Points, in no order, along strands that fork and pass close to each other.
Two points are linked if the straight distance between their rows is under 158.
q_325: [-27  -7   3 -10   3  -4 -20   3   4 -46   8  16  -9  33 -38  21 -36 -54
  -7  15 -72  -6 -28 -16  17  -5  44  -7  15   7   4  18  -4  -9  35 -17
  16 -17 -29  12 -37  18  28   8 -12  32  26  21 -28   2 -56  31  -3  27
  26]
q_489: [ 15 -47  11  -5  10 -17  28  15 -19 -51 -22 -15  -8 -52  -8 -44  26 -19
  28  23   3  11  18  24 -28 -26  -1  -6  -7 -20  38 -44  -9   3  11  -6
 -22  25  16 -26  24 -26 -14 -10  -3  29  -7  30   3 -17  34 -17 -32  13
  25]
q_612: [-20   7   6 -13  15  16   3 -12  47 -12  22  -2  18 -72   4 -20  20  12
  11  -5  25 -21  -9  64   5  12 -30  31 -27   4  -9 -30  30  -6 -44 -32
 -20   8   3 -10 -26  -9 -37  -1 -27   3 -13 -13  30  -2  48 -56  -2  22
  -7]
q_24: [-19  43  15   6  48  26 -49  16  34  20  -2  -6  39 -14  -9 -12  36  -9
  13  43   3 -20 -28  26  -3 -23 -41 -12  -1   5  48 -14   8  17  19   7
   6  -9  -3   3  46 -11 -11  17 -11 -13  54  -7   4 -30   4  22 -12 -19
 -15]
q_410: [-32 -13  -6 -43 -10 -12  36 -28  11 -23  -9  27 -26  -4   7 -22  -1 -21
 -15  13 -10  -9 -25  11  40 -18  23  40 -19  -3   2   2   8 -11 -10  15
  20  -6  -3  20 -28  -1 -16   2  39  18 -12 -11  29   3 -22 -17 -28  14
 -14]
q_632: [ 25   1  -5  24 -36 -24   0  46  -1  21  -3   1  21  12  21   4  10 -13
  26 -42 -28  73  57 -35 -41  16  -1 -20  18  13 -49 -12  16   8 -18  -9
  -8  18  35 -24 -40  -8  45 -43 -30 -41 -29  41  29  23  20 -12  36   5
  21]
q_918: [-10 -18  -8 -44  21  -1  39 -12   0   1  10  13 -13 -21   6  24 -12  29
  -6   6   9   7 -27  39  60  17  18  65  29 -28 -70   9  34 -12 -20  20
   3 -18  -1   8 -65  -9 -46 -21  43  21 -41 -23  49  16  30 -32 -14  34
  14]
q_649: [ -2 -26   9  22 -39   8 -23  30 -19   8  -5 -19  25  13  -4   7   4 -10
  48  -4  -8  66  63 -40 -19   5  23  -7 -22 -24 -16  -4  10   5   3 -14
  -2  33  37 -19 -44  -6  29 -22 -28 -13  14   0  15   9  24  -1  32 -14
  11]
q_201: [ 12 -59  10  10  43 -13  20  24 -16 -47   6 -32 -21 -54 -17 -16  27 -11
  35  17  16  14  -6  45  -1 -10 -29  -7  10 -42  34 -34   2  20   8 -28
 -49  17  21 -36   3  -3 -12 -23 -20  33 -16  32 -16 -24  70 -16 -16  34
  37]
q_537: [  0 -21  40  -8  -8 -19  28   6 -29 -34 -37 -25  23 -44  -7 -32  14   5
  57  13 -13   8  49  -8 -39 -25  -9 -10 -52  -9  64 -32 -20  32   6 -28
   4  10  12 -24  35 -15   7  -4 -19  10  16 -12   1 -26  44 -33 -25 -22
  27]
q_651: [ 11  17   5 -17  48   7  18 -16  15  23  17  18  16 -59  17 -11  14  30
 -27  -6  19 -20 -14  49 -16  25 -15  32 -32  21  -7 -30  24 -18 -60  -9
   0   4  -5   1  25 -15 -45 -18   1   0 -21  -7  33   2  32 -43 -27   2
   1]
q_633: [  7  -3   4  31  -6  -1 -24  33 -33   1 -12 -13  10  59 -18  14 -25 -19
  16  11 -44  40  15 -29 -16 -14   5 -23  -3 -11  45  25 -30  -6  17 -13
  12  21 -11  -9  29 -15  34  13 -30   0  58 -15 -22 -13 -36  59   7 -29
   4]
q_898: [ -6 -40  20  -7  12  13 -18  12  46 -24  35 -35 -13 -71 -27 -15  19  27
   2 -15  45 -32  -2 -12   3   6 -44  -4  42 -21   7 -11  20  20  67 -13
 -30 -12  13 -27 -12  34  30  -3   4  21  -9  20   3  -5  45 -22  13  43
 -30]
q_7: [ -2  -2  14 -20  12  -4  19 -12 -71  -5 -18 -17   0   9 -17 -27   5  24
  46  19 -10  16  80 -21 -19 -23   0   3 -63 -43  60  10 -16   6 -25  -3
  14   1 -17 -28  45  -7   3   8  -1  -4  33 -22  -3 -29  26  -1 -37 -17
  22]
q_754: [ 51  46   9  46  37 -28 -26  57   7  34   9 -14  22  -9  24  15  15   8
  -8   7  28  43 -17  16 -28  15 -26 -27  14 -11 -16 -22  15  12 -16 -21
 -30  -1  33 -10  35 -29 -32 -37 -40 -54 -12  19  -1  -1  -9  30  -7  11
  18]
q_718: [ -2  22  14  -2  -2  18 -51   3  57  12   6 -17  16 -22   2   1  27   4
  -8  30   2 -58 -28 -21   0   5 -21  -6   3  11  22 -28 -20   4  60   4
   8 -33   2  16  12  12   2  21   3   4  28  13   0 -35  -8  15 -14 -15
 -48]
q_157: [ -7  32  -7  -9  51  36  -4 -29  -9  28  30 -11  35   8  12  15  27   5
  25  33   4  -1   7  45  38 -31 -34   7   0 -14  -4  38  33   8 -36  12
   5  15 -13  13  -1  -7 -39 -13  25 -31  19 -15  12   6  10   1 -26   6
  29]
q_816: [-27  -2   0  -2 -44   1  -8 -27  18 -15 -15  23 -33   8 -26  -7 -32  -4
 -39 -16 -16 -66 -12 -33   3 -22   9  -9  -5  37  15  23 -43   4  30   6
   1 -44 -36   4  -1  27  26  50 -16  33  29  -3 -48   0 -41  11  23 -10
 -26]
q_642: [ -9  10   8  18  24  20  51 -51 -62   1 -43   5   8  45  13 -45  35  -3
  12   5  18   7  34 -12 -25 -13 -14 -14 -17   9  56  17   2   3 -49   5
 -10  41 -18  18  71 -45  -1  -9  18  -9  40 -35 -15  19 -17  -5 -65 -25
   8]
q_630: [  3  22 -12 -24   5   8   7 -47 -21   7   9  45 -38  63 -13  19  19 -13
   0  -8  11 -32 -14 -34  12 -43   3  41 -14 -27  21  41 -29   1  -8  26
  38 -51 -26  32   8  -6 -10  64  21   9  26 -12 -14 -10 -51  35 -35 -27
  -7]
q_927: [-12 -37  -5 -32 -35 -34  15  -1  20   2 -15  22 -48  -7  -2  10 -32  -3
 -53 -30 -16  -2   4  -4  16  38  54  28   3 -28 -53 -18 -19 -50  37  18
 -17 -17  15  17 -56  21  22  17  -4  33 -43 -10   5  -3  -4  -1  11  18
  -1]
q_965: [ 48  20 -13   1  10 -34  32  -4 -30  38  20  20  -4  -1 -15  28   3  61
 -12 -27 -12  -9 -25  15  -7  11   7  43 -34   4 -22 -10 -32 -10 -29  35
  15 -25  25  21  61 -24   3  -1 -18   3 -33 -10  14  -9 -13 -16 -17 -14
  26]
q_488: [-43  -7 -10 -18 -48  -1 -12 -41   4 -18 -34  28 -36  -6   1 -30 -55  -6
 -51 -43 -32 -24  13 -27   7  -7  29  -4   8  25 -21  19 -22  -9  26  -3
 -24 -12 -46   1 -56  37  28  42   9  15 -13  -4 -44   8 -19  28  42   8
 -18]
q_102: [ -1 -15   2 -19 -26   4  21 -26  44 -12   1 -10 -32 -16  45 -10  21  -4
  -4 -23  24  -5 -22 -51  39  -2 -23 -14  71 -10  -5 -13  23  25  60  16
 -11   7  11  22 -37  36 -12  27  34  -1 -53  30   1  15  -1  12   3   9
 -41]
q_841: [-40  10  13 -43 -28  15 -13 -15  65  -4  10   9   7 -32 -28   5  -3 -16
 -11   1 -13 -70 -15 -11  27   3  23  57 -16   8 -13  -2 -10 -42  38  10
   8 -24  -2  24 -38  23   8  14  -3   8  15 -25  34 -13   4 -40   6   2
 -33]
q_634: [-44  -5   6 -22 -15  12 -37 -16  54 -21  33   6  -3 -40 -39   4 -20 -17
 -24  -7 -10 -63  -8   5  29   1   0  20   1  -4 -23  -9 -10 -31  29  -5
 -32 -18  -2 -10 -25  40  22   8 -21  22   4 -21   7  -7  35 -38  33  22
 -31]
q_131: [-31  20  -9  -2  27  -4  -2 -20  -4 -18   7  20  23  -2   3 -26  -5 -28
 -13   8 -16 -41 -24  61  13 -53 -20 -20  -9  16  14   0   2   1 -35  -1
 -12  -2 -15  14  25   5 -28   9 -10   1  31  -4 -43 -18  -2 -11 -40  29
  12]
q_5: [ 53  33 -16  40  15 -20   0  40 -78  53  12   4   0  59  -5  53 -13  16
 -19  -3  -4  53  40  10 -16  31   3 -20 -21  -7 -16  20  -8 -20 -47  10
  14   8  10  -3  27 -16  21 -28 -20 -42  11  -4  11   1 -15  20   4 -25
  36]
q_348: [ 25 -20 -10   2   0   7  14 -17 -16   5  -2  29 -42  64  10  17   4 -36
   2  -2 -10  -4 -24 -47  14   0  16   4  13 -43  27  31 -18  -5  27  12
  23  -8  -5  21  -4  -5   1  48  25   1  10  12 -22  -9 -50  66 -23 -19
   6]
q_719: [ 24  20  -7  12  23  -8  25  -2 -20  26  14  15   2  42  40   5  11  -1
 -19  17  17  28 -30  -2  26  -1  -3 -15  22 -11 -32  14  16  -2 -23   7
  11  21  15  17  17  -8 -40   2  32 -24 -19   7  -3  20 -24  25 -19 -27
   3]
q_338: [-11 -22  -5 -40  35  30  54 -16  -7 -14  10   3 -15 -46 -18  -7  18  29
  11  26  19 -16 -12  43  25 -22  -8  54  21 -22 -19   4  39  -6 -37   7
  -4  -4  -2   7 -40 -24 -39 -20  43  16 -15   6  35  -5  50 -47 -49  23
  11]
q_303: [  5 -15 -24  13   2   3  51  20 -51  50 -37  25 -57  18  15  -6 -30  28
 -50  33  20  -3  31  16  -8  20  32 -17 -39 -12  26   3 -22 -22 -38  22
   1   8 -41 -21  27 -29 -10  14   2 -10   6   6 -21 -18   9  45 -28 -25
 -11]
q_476: [-18  16  11  30  15  16 -40  26  37 -12   0 -27  29 -21  -2  20  12 -35
  29  31   3  20 -12  38  12  -7  -1  -2  13   9   6 -19  33  15   7 -27
 -16   3  18  -2 -35 -16 -24 -25 -21  -2  25  -1  22   9  -2  11  21   3
 -15]
q_753: [ 29  33  25  -4   7  -6  15  -5  38 -26 -10  -7  31 -10  -1  27  28   7
  45   5   0  19 -34  15 -19   7  -3  37 -24  38  12 -23  11   4 -19 -11
  32   7  11   5  29 -49 -25 -35   4   0 -20 -32  52   1 -32 -20   0 -22
   4]
q_840: [ 40 -39 -21 -11 -18 -62  31  10 -13 -47  16  -2 -14   6  -1  11  -1 -16
  11 -26 -27  17 -46 -19  -3   0  12  -2  20  23   6   3 -30   8  29   1
   8  -5  15 -16  37  -4  12 -13   8  37 -44  10  -3  -3 -17  -3  21  20
  46]
q_382: [ -8 -21   3  -1   3 -13  19   7 -20  37 -27  14 -16 -28  24 -17 -16  16
 -30  25  21  -5  24  11 -10  13  10 -14 -31  -7  16 -28 -19 -13 -16  14
 -15   5  -5  -3  16 -14 -18  36  -9   5   9  25 -13 -12  27  16 -20 -12
 -12]
q_377: [-17   6   6 -45 -26  30  -3 -30  16  26 -20 -13  37 -25 -18  -9   7  48
  46  14   3 -21  67 -10   2 -17  -8  41 -43  -3 -10  27   6   2 -36   8
  10  -8 -21  -5  -9  11  -6   1  17 -11  19 -41  34   4  41 -46  20 -13
 -12]
q_138: [ 38  14   4  44  36 -33 -38  76  -6  22   6 -22   6 -40   0  25   6  13
  -4   7  20  30 -25  24 -20  19 -24 -14  13 -28 -10 -32   4  15  12 -17
 -43  -7  30 -34  13  -5 -20 -26 -56 -13  -3  33  -4 -17  37  12  14  19
  24]
q_550: [ 17   0 -14  -6  20  41  27 -11 -21  20   2  24 -50  72  18  40  14 -20
 -26  22   3  31   7 -45   7  36  44   8   1 -53   4  28  10 -22  28  19
  31  -7 -17  13 -61  11  -2  16  49  -2   0   1  15  16 -40  56 -14 -23
 -15]
q_628: [  7 -25   3  13 -38  14 -41   1  -4  33  -7 -13  -6   2   9   7 -28  11
 -14 -10   2 -15  28 -41  -7   4  -6 -35  21 -15 -10  10 -24   7  58  10
 -17 -10   5   5 -10  37  35  30  -7   1   0  23 -30  -4   3  26  41   1
 -13]
q_156: [-24 -16   4  38  21  11 -47  28   9 -38 -12 -32  -8 -17 -18   9 -12 -43
  12  33   3  11   4  42  -4  -4   7 -35  31  20  18 -22  37  17  10 -44
 -23  19  -1 -34 -57   1 -14 -43 -10  31  27  11  -9   9  17  10  28  18
 -16]
q_418: [ -2 -46 -14 -27 -12 -43  51 -16 -33 -53  -4  11 -29  -6  15 -31 -11 -20
  -6 -10 -28   7 -27  16  15 -15  23  11  -8  -1  11   1 -20 -13 -20   5
 -11  11  -2 -12  13 -16 -11   3  13  17 -27  14 -23  -5 -31   0 -17  18
  18]
q_468: [ -9  17  10  17  26 -16 -49  10   8 -15  20 -30  40 -22 -31  11   0  -9
  38  26 -25 -34  -6   8  -2 -33 -40 -26   8  -1  37  -1 -16  38  25   1
   3 -18  -3  -4  44  15  19  12 -27   4  49 -14 -41 -32  13   6   5  16
  10]
q_145: [ 37  32  11 -17   7  30 -41  11  24  45  49 -13  32   5   3  37  34  12
  15  -4  13  21   7 -27   8  15 -32  28  20 -28 -29  26  24 -11  15  14
  14   0  29  26 -15  -8  18  -1   6 -39  -5   9  48  -3  -4  -6   4  -8
   0]
q_957: [  8  -4  23  -6  -6   3 -37  -2  51 -13  45 -40  32 -69 -33   3  16  27
  31 -12  33 -33   0  -7   2  -6 -40  -6  20  -7  -1   0   6  41  58 -27
   3 -25   6 -27  10  35  32 -15 -15 -15   7   9  10 -20  36 -27  31  32
 -18]
q_462: [-61 -23   2 -45   6  26  45  -5   8 -34   6  15 -25 -20 -19 -23  23 -13
 -11  26  26 -26 -39  22  46 -21  -5  41  21 -36   0   2  38  -8  16   4
 -13 -16   4  22 -65  -3 -22  10  35  19 -17  14  25  -7  28 -29 -50  30
 -12]
q_159: [  6 -18   4 -23  -8  27  24 -15 -22  -4 -33 -19  22 -40  -9  -5   5  45
  46   5  10  -3  62  14 -21 -14  15  43 -40   2  14 -13   9   8 -45 -11
   3   7 -11 -21 -20  -8 -13 -15  21   5   1 -28  52   6  44 -45 -20 -25
   9]
q_346: [  5  44 -21  16  26  11  27   9  19  25  -1  21  -4  54  46   4  12 -23
 -50  17  -4  15 -59  12  27  12  10 -21  24  17 -29 -11  20   3 -17   9
  35  -5  -9  41  -7 -14 -48  12  43  -9 -22  -2   7  29 -48  20 -21 -28
 -16]
q_524: [-47  19 -32  21   8  15  -3 -23  -5  -5 -14  10  21   4  10 -33 -22 -44
 -11  19 -27  -2   3  71  24 -32   8 -15 -10  30   5   3  33  10 -44 -10
   4  13 -11  -3 -25   1 -25 -12  -9 -21  28 -12 -32  -2   2   5   8  21
   9]
q_557: [ 25   7  23  29 -35 -18 -67  36  23   7   3 -23  14   6 -29   4  -4   7
  -8 -34 -19   6  23 -31 -69  34 -20 -39  30  61 -39   3  -1   7  36 -12
  27 -24   0 -16 -16   9  74 -35 -37 -10  -7  21  27  17   3 -21  39  11
  -7]
q_63: [-42 -31   4  32  20   8 -39   9  28 -39  13 -21 -46 -21 -35 -18 -16 -31
 -19  13  25 -13 -19  20   6  17  11 -37  37  25   4   1  29  -2  22 -19
 -37   4  -8 -27 -48  47  13 -40  33  51 -14   0  -8   9   9 -18  18  26
 -25]
q_238: [ 13   0  -1  21  -6   3 -34  29  20  25   5 -15  -2   5  17  18   9  -1
 -11  18   1  -7 -23 -30   0  21  -2 -27  31  -6   5  -7 -18   5  62  11
   0 -14  12   8   2   7   7  14   7  -2   5  28  -8 -14 -19  30   0 -15
 -24]
q_353: [ 49  63   3  50  54   0 -10  39 -39  39  -2 -17  27  36   9  38  15   6
   4   2  14  57  -5  14 -36  28 -13 -14 -13  -6 -15   4   7  -5 -44  -8
   1   9  34   9  34 -35 -27 -34 -16 -43  -1 -15  13   3 -27  34 -13 -28
   8]
q_499: [-29  14 -21   0 -37  24 -35 -19 -13  47  -1  12  14  26   7 -14 -17  21
  -6 -11 -12   5  60 -41  10 -20  -9 -20 -29 -18  -4  28 -21  -3  -4  10
  -2   9  -5  15 -12  34  21  46  -7 -24  28 -12 -20  -4   5  13  36  -9
 -13]
q_177: [  7 -33   1  12  -3 -11 -10  33  -8 -18  -9  -7   7  20 -22  33 -31 -43
 -13  -5 -47  34 -22  -1 -11  31  36 -15  25   8 -13  17 -15 -19  25  -6
  12  16   1 -10 -25  -7  31 -26 -26  24   3  30   8  13 -29  45  13  16
  32]
q_963: [ 20 -43  -9 -17 -11  -8  32  33 -16 -19 -15  -5 -38  32  -9  24 -21 -50
 -12  14 -17  49 -16 -10  10  33  60  16   0 -42  -4   3 -19 -35  24  17
  17   4   6  -6 -24 -33  10 -14  16  14 -31  25  13  16 -36  42  13  -6
  17]
q_990: [ 25  22  -2  14 -29 -37 -19  -2  -8  10  13   2  37  -8  -9   9 -14  25
 -15 -35 -16 -35  -1  -1 -21 -20 -30  -6 -21  17 -32  -9 -37   8  -2  -8
   0 -20  14   6  54  22  20  20 -42 -18   4  -2 -42 -11  14 -50  23   9
  10]
q_404: [  0 -10  19  16  -1   1   0   8 -55 -20 -10 -19   8  42  -3  -8  -3 -10
  61  25 -26  47  65 -26  -6 -26   6 -16 -37 -23  55  23 -10   2  -6 -18
  11  29  -2  -9  36  -9  18   4  -9 -13  51 -31 -14 -14 -11  21   8 -16
  21]
q_251: [   6   45   -7    8   17  -12   16   11   42  -29   13   13    1   16
   27    2   14   -8  -29  -15    9  -21 -100   -4   13    4  -17  -11
   43   29  -20  -27   16   18   13  -10   22   -7   -1   33    8   -4
  -46   -9   19   -1  -40   14   -8   23  -41   -9  -15   -4  -29]
q_143: [-43  18 -15 -10 -14   0  22 -64 -37 -11 -30  28  -4  47  16 -57  -3   0
   6 -13  14 -13  25  -3   0 -53  -5  -1 -24  11  31  35   2   5 -36  13
   3  13 -17  10  39  -7   0  29  16  -5  35 -22 -27  11 -26  13 -29 -11
   2]
q_591: [-39  17 -14  25 -37  18 -17  -4   9   4 -27   8  33   5   9  -5 -36 -28
   2 -14 -21  30  28  43   7   0  30 -12 -25  34 -36   1  24  -2 -44  -3
  15  30   5  -6 -56   1  -5 -17 -28 -12  19 -19  -5  34  -8  -2  47   6
   4]
q_57: [ 30  14  21  17  12  -7  47 -34 -24 -19 -23 -13  23   0   5  -9  21   4
  37  -1  -5  21 -11  33 -31  17  24  16 -45  41  20 -23   6   3 -42  -8
   5  17  13   1  56 -47 -23 -45  -7  -7  -9 -44  20  26 -27 -28 -35 -12
  10]
q_182: [-43  13 -15 -21  12  -1  -3 -20   9   4  16  33  -9 -30  -9 -35  -2   4
 -34   5   3 -66  -4  29   7 -44 -32 -14   2  -7  29  -4 -20   6   1   1
  -5  -2 -22  14  26  20 -12  43  -5  14  26  29 -50 -33  23  -7 -27  24
   0]
q_939: [-18   1  22  -4   0  27 -15  10  50 -26  18 -24  39 -38  -3  -4  16  -8
  49   0  15  -1   7  49  10 -10 -16  24  -7   1   7 -22  37  15  -9 -33
 -10   9  25 -13 -45  -6 -23 -16 -39 -11   4 -15  35   7  31 -26  24  13
 -13]
q_548: [-21  24   6 -31 -28  19 -20 -11  65  -6   2  -9  26  -6  26  -7   7 -12
  10 -17  15  -9 -15 -34  36  -5 -23 -17  63   6 -25   4  33  14  37   0
  12  14   8  13 -36  31   7  14  25 -20 -17  10   7  28  -4   1  17  14
 -37]
q_561: [ -7  13 -22   3  21  30  42   2 -74  19 -60  52 -58  52   4  -5  -5  17
 -23  51  15  -9  31  14  -2   3  43 -13 -15 -32  73  28  -9  -5 -15  20
   7 -18 -84 -25   9 -49 -19  14  23  -1  31   5 -13 -25 -26  52 -35 -16
 -24]
q_441: [-35  26  11 -46 -30  41 -22 -31  41  20 -12   8  25 -16 -24   0  -8  20
  21  16  -8 -41  31  -7  32  -4  16  46 -39  18 -23  24   4 -16  -4  30
  28 -17 -13  20 -40  14  11  15  17   9  16 -43  38   0   6 -20  25 -23
 -16]
q_237: [ 30 -32  -6  -5   6 -41  12  14  22 -41  30  -2 -49   1  -2  27   3 -18
 -21  -9  -4   0 -71 -10  14  36  15   7  54   9 -11  -6 -11  17  41  17
  -3 -17  -1  -5   0  13  -4 -28  30  35 -56  24 -12  -9 -18   1  14  38
  26]
q_62: [  9 -18  14   4  -4  22  -7  16 -48  -2   3 -31  -1  24  -9  13  17  -9
  66  20  -4  64  83 -27  -3 -21   7  -6 -28 -44  13  23   4   5 -12 -20
   5  47  17 -18 -17  -3   6 -16  -2 -14  35 -26   7   4  29  10  34 -13
  13]
q_985: [ -2 -59   4 -24  -3   1  16  -7  17 -31  18 -17 -44 -40   1 -20  21   1
   5  -5  35 -23 -14 -17  29  -4 -13   2  51 -36  12  -4   3  14  73  17
 -32  -9   9   5 -23  28   7   7  35  20 -44  47 -21  -6  23  14  -6  31
 -15]
q_55: [ 30 -26 -10  27 -36 -21  10  22 -42  -8   8 -11  -8  88 -15  10 -21 -12
   9 -55 -23  30   4 -53 -35 -22  -7 -29  20   8  14  22 -40  -2   2  -8
  15  18  -5   3  26  -5  57  31 -37   3  14   5 -41  29 -35  35  17 -41
  18]
q_164: [ 25  39   3 -42  -4  27 -10 -11  34  25  22 -21  32  -3   7  13  40  38
  49 -10  24  -6 -25 -37   2  -1 -42  39   0 -10  -8  22   1   6  13  14
  28  -1  15  36  43   3   0  24   9 -33 -15 -13  45   3  -7  -7   6 -20
 -13]
q_391: [-45  11  -6  25 -38  26 -40  16  26  38 -40   6  26  11   6  -4 -32 -12
 -30  -3 -28  24  35   1  -6  21  23 -26   8  43 -22   1  20 -16 -13  -2
   4  17   0   7 -44  -4  16  -5 -25 -17  33   0  13  10   0   6  49 -12
 -25]
q_218: [ 18   5   2  25 -20 -34  11  -2 -12  19   4  22  34 -20  20  -3 -21  29
 -21 -53   5  -6  13  18 -22   6  -5 -15 -39  11 -42 -18  -9   4 -39 -12
 -26  -6  21  -6  40  25   5   3 -40 -36 -21  -8 -41  -1  33 -43  14  17
  22]
q_953: [ -2  24   8 -10 -16  17 -34  10  60  27  38 -11  37 -13  18  27  21  -1
  17 -23   3  16  -4 -32  22   9 -24   8  47 -25 -40  -4  33   2  29   0
   0   3  24   5 -37  11   9   0 -15 -31 -28  28  35  10   8   7  16  24
 -18]
q_471: [ 17  42  14 -16   1  14  -4  -6  52  16  -8   1  22  -9   4   8  35  41
  14  -1  31 -17 -19 -16 -16  18  -3  23 -12  25  -1 -22   3  -9 -17  -9
  27  -7  -2  29  50 -24 -22  16  10 -17 -15 -14  49  -2 -19 -26  -9 -31
 -46]
q_900: [  7   6  11   3  -6 -17 -30 -11  -1 -38  25 -17  51 -30 -36   2 -12  -5
  34 -12 -33 -33   0  20  -8 -32 -33  -1 -30   6  10   2 -33  27   5 -21
   6 -12   4  -3  21  25  23   1 -45  -4  22 -18 -35 -13  18 -39  25  17
  37]
q_50: [ 11  26  13  -5  50  39 -15   9 -14  36  -4 -26   9 -29  24  11  32  25
  30  49  35  30  10  25   1   0 -20   0  -2 -28  18  -4  29   7 -19   1
  -9  11  10  -5   8 -26 -51 -18  22 -10  26   2  38 -10  18   3 -26 -19
  -7]
q_912: [ -7   9   4  53 -33   0 -71  41  20  23 -18 -13  11   6 -13  12 -38 -17
 -32  -9 -23   2  25 -12 -33  36   1 -41  13  63 -34 -11  -4 -22  -2 -18
   1   7  -3 -18 -34   1  28 -13 -36  -8  18  15  14   0  -5   4  49  -5
 -23]
q_270: [ 16  35 -13  16  53  14  23 -32 -23  14  35  -1  27  29  25  -5  37  -8
  -2  13  17  13 -35  34  23 -23 -34 -19  17  -3 -14  32  27  14 -38  16
   0  25  14  29  32 -22 -38 -15  18 -23  -4   0  -8   4 -18   3 -48   1
  31]
q_520: [ 50 -50 -12  23 -23 -47  17  16 -26  -2  -1  -5 -61  20   0   3 -36  -3
 -29   2 -14 -23 -28 -23 -27  40  24 -15   3  -5  21  -8 -58   2  30  10
  -4 -15 -15 -13  31  -2  23  28  -2  11 -29  19 -48 -32 -23  50   0 -12
   5]
q_742: [  1 -24   3  -5  -3 -23  39 -22 -25   6 -24  10  10 -38  43 -54 -11  25
 -11 -29   1  -1  22  18 -26   5  -1 -10 -44  10   6 -42  -8  -3 -33  -9
 -17  15   5 -10  35  -5   2   6 -11  -8 -25   6 -23   8  46 -34 -19  -1
  17]
q_31: [-59   0  -7 -17 -23   6 -17 -15  25 -17 -10  38 -18 -32 -14 -38   1  -8
 -28   7  -3 -77   5  -9   5 -36  -4 -12 -16  16  42   6 -42  -6   0   7
 -10 -17 -41  -6   2  25   0  32 -12  27  43  11 -34 -22   2 -17   5   6
 -19]
q_975: [ 20 -23 -20 -17  13  17  13   1 -45  15 -16  16 -34  69  -8  43 -18 -14
 -15  20 -12  47  38 -22  15  32  44  20   2 -31  -3  34   4 -32  -6   5
  28   3 -20  -6 -51  -4  12 -12  36  10  12   4  10  18 -19  57  10  -7
   4]
q_256: [-61 -24 -19  13  11  26 -30  -2  17 -27  -1   7 -30 -13 -21 -24 -38 -32
 -50   8  -7 -42 -20   5  25  -6   8 -31  24  13   3  17  32   6  42   4
 -36 -12 -19  -5 -56  47   7 -10  26  31  16   7 -44   0   5   4  15  38
 -26]
q_526: [-24 -25 -18 -21   9 -13  23  20  20  -1  24  21 -36 -21  -3  16 -20  11
 -30  -9  16  10 -43  28  36  46  29  39   7 -43 -63 -28  20 -46   0   3
 -21 -13  30   6 -42  14 -16  -9  -1  27 -43  -2  28 -10  18 -30   3  22
   3]
q_691: [ -4  18  13  28  16   5  36 -40 -18 -16 -39  -7  44   9  22 -50  31 -16
  33   4  26  14  11  13 -30  -3 -14 -20 -17  36  47 -21  25  16 -39 -18
  -7  40   9  19  64 -52   2 -17  -4 -15  25 -39  -4  24 -11 -26 -51 -24
  14]
q_356: [ 42  39  -8  13  10 -28 -21  18 -43  49  21  14   8  30 -21  57 -18  26
 -33 -24 -11  18   0  24  -3  19  -1  15 -18   7 -53   3 -15 -19 -34  26
  35 -25  30  21  41 -16  15   8 -31 -32 -12  -2  20  -1  -4   4   7 -19
  36]
q_570: [ 25  -3 -11  -9  -5   0  11 -10 -24  46  19  -1  -3  37  41   2  11  31
   0 -15  25  36  50 -28   8  -5 -13  -8  -9 -21 -14  19  -3  -9 -22  11
   0  30   8  14  22  19  -3  27  12 -29  -2  -1  -6   6  -1  12   6 -26
   2]
q_394: [ 29   7  24  27 -58 -29   1  22   9  -5   2 -13  25   4  20 -18  -6  14
  26 -54   5  54  10 -45 -49   7  -4 -40  15  58 -26  -6   3  30 -11 -16
 -11  17  16 -42  22  12  37 -42 -16 -16 -45   6   3  28   2 -19  43  15
  26]
q_366: [ 17 -12   9  -8  18  31  18   3 -21  21 -14 -14  -9 -22  -2  25   8  36
  25  43  27  29  34   3  -2  14  14  22  -6 -35  -3  -5  23   2 -11   7
 -10  14   4 -14  -6 -14 -24 -29  32   2  -1   2  50  10  22  -9 -22 -21
 -14]
q_153: [ 33 -35   3   8 -35 -45  19   9   4 -50   4 -25   8 -14  10  -8  -9   9
  14 -29 -10  22 -23 -23 -13   7   3 -21  12  55   2  -2  -5  23   8  -8
 -18   6   0 -45  19  10  23 -29   3  23 -43   2 -11  12   0 -26  34  18
  21]
q_812: [-27  30 -28 -21  19  11  10 -71 -38  12 -15  57  -3  70 -19 -13   0   3
  -1 -34  21 -33   8   3  -6 -57  -9  30  -3  -3  23  52 -11  13 -39  26
  15 -29 -40  17  40  -5  -4  47  18   0  37 -34 -31  30 -50   4 -28 -22
   3]
q_745: [ 52 -36 -12  26 -44 -35  25  15 -25 -12  -7  -5 -46  53   4   3 -36   1
  -5 -33  -5  14 -21 -49 -40  18  17 -14  28  11   8   7 -44  10  25  14
  12   7 -14   3  22  -7  47  32  -6   6 -40   6 -47  10 -26  49  13 -37
   5]
q_496: [  0  -1  11 -12  17 -42   4   3  44 -61  34 -12 -18  -3   4   6  17 -18
 -14   4   5 -17 -75 -17  11  13 -10 -13  51  43  12 -25   4  19  30 -10
   6  -8 -16   5 -10  27 -11 -34  48  33 -36  15  -1  15 -35 -14   3  11
 -24]
q_456: [ 14  20 -15 -19  33 -25  28 -14   3  25  23  38  -4 -29  11   9   4  54
 -31 -11  -2 -42 -17  33   2  26  -5  43 -26  14 -34 -25 -27 -18 -48  33
  15 -20  -3  14  49 -14 -22  -1   5  11 -29  -5  15 -12  18 -28 -29   0
  11]
q_210: [-43 -40 -10   5 -19  16 -17   0  16   2 -27  10 -47 -11   1  -6 -40 -27
 -73  -5 -15 -34   1  -6   4  25  53  -6  -1  11 -25  -2 -17 -39  33  -2
 -35 -19 -17 -11 -49  49  16   4  12  36  -7  -2 -25  -6  -2   8  26  13
 -25]

Follow the links from the first point to the second, and from the first to the third. Name the last point that the two ways share.
q_353, q_410, q_391 -> q_210
q_156, q_131, q_718 -> q_210
q_990, q_634, q_7 -> q_719
q_489, q_346, q_526 -> q_840

A fork is a point with three links. Follow the links from the first point to the second and name the forks in between, in order.
q_742, q_157 -> q_719
q_218, q_632 -> q_719 q_840
q_526, q_633 -> q_840 q_404
q_55, q_377 -> q_404 q_840 q_719
q_31, q_633 -> q_210 q_840 q_404
q_251, q_131 -> q_840 q_210
q_633, q_524 -> q_404 q_840 q_210
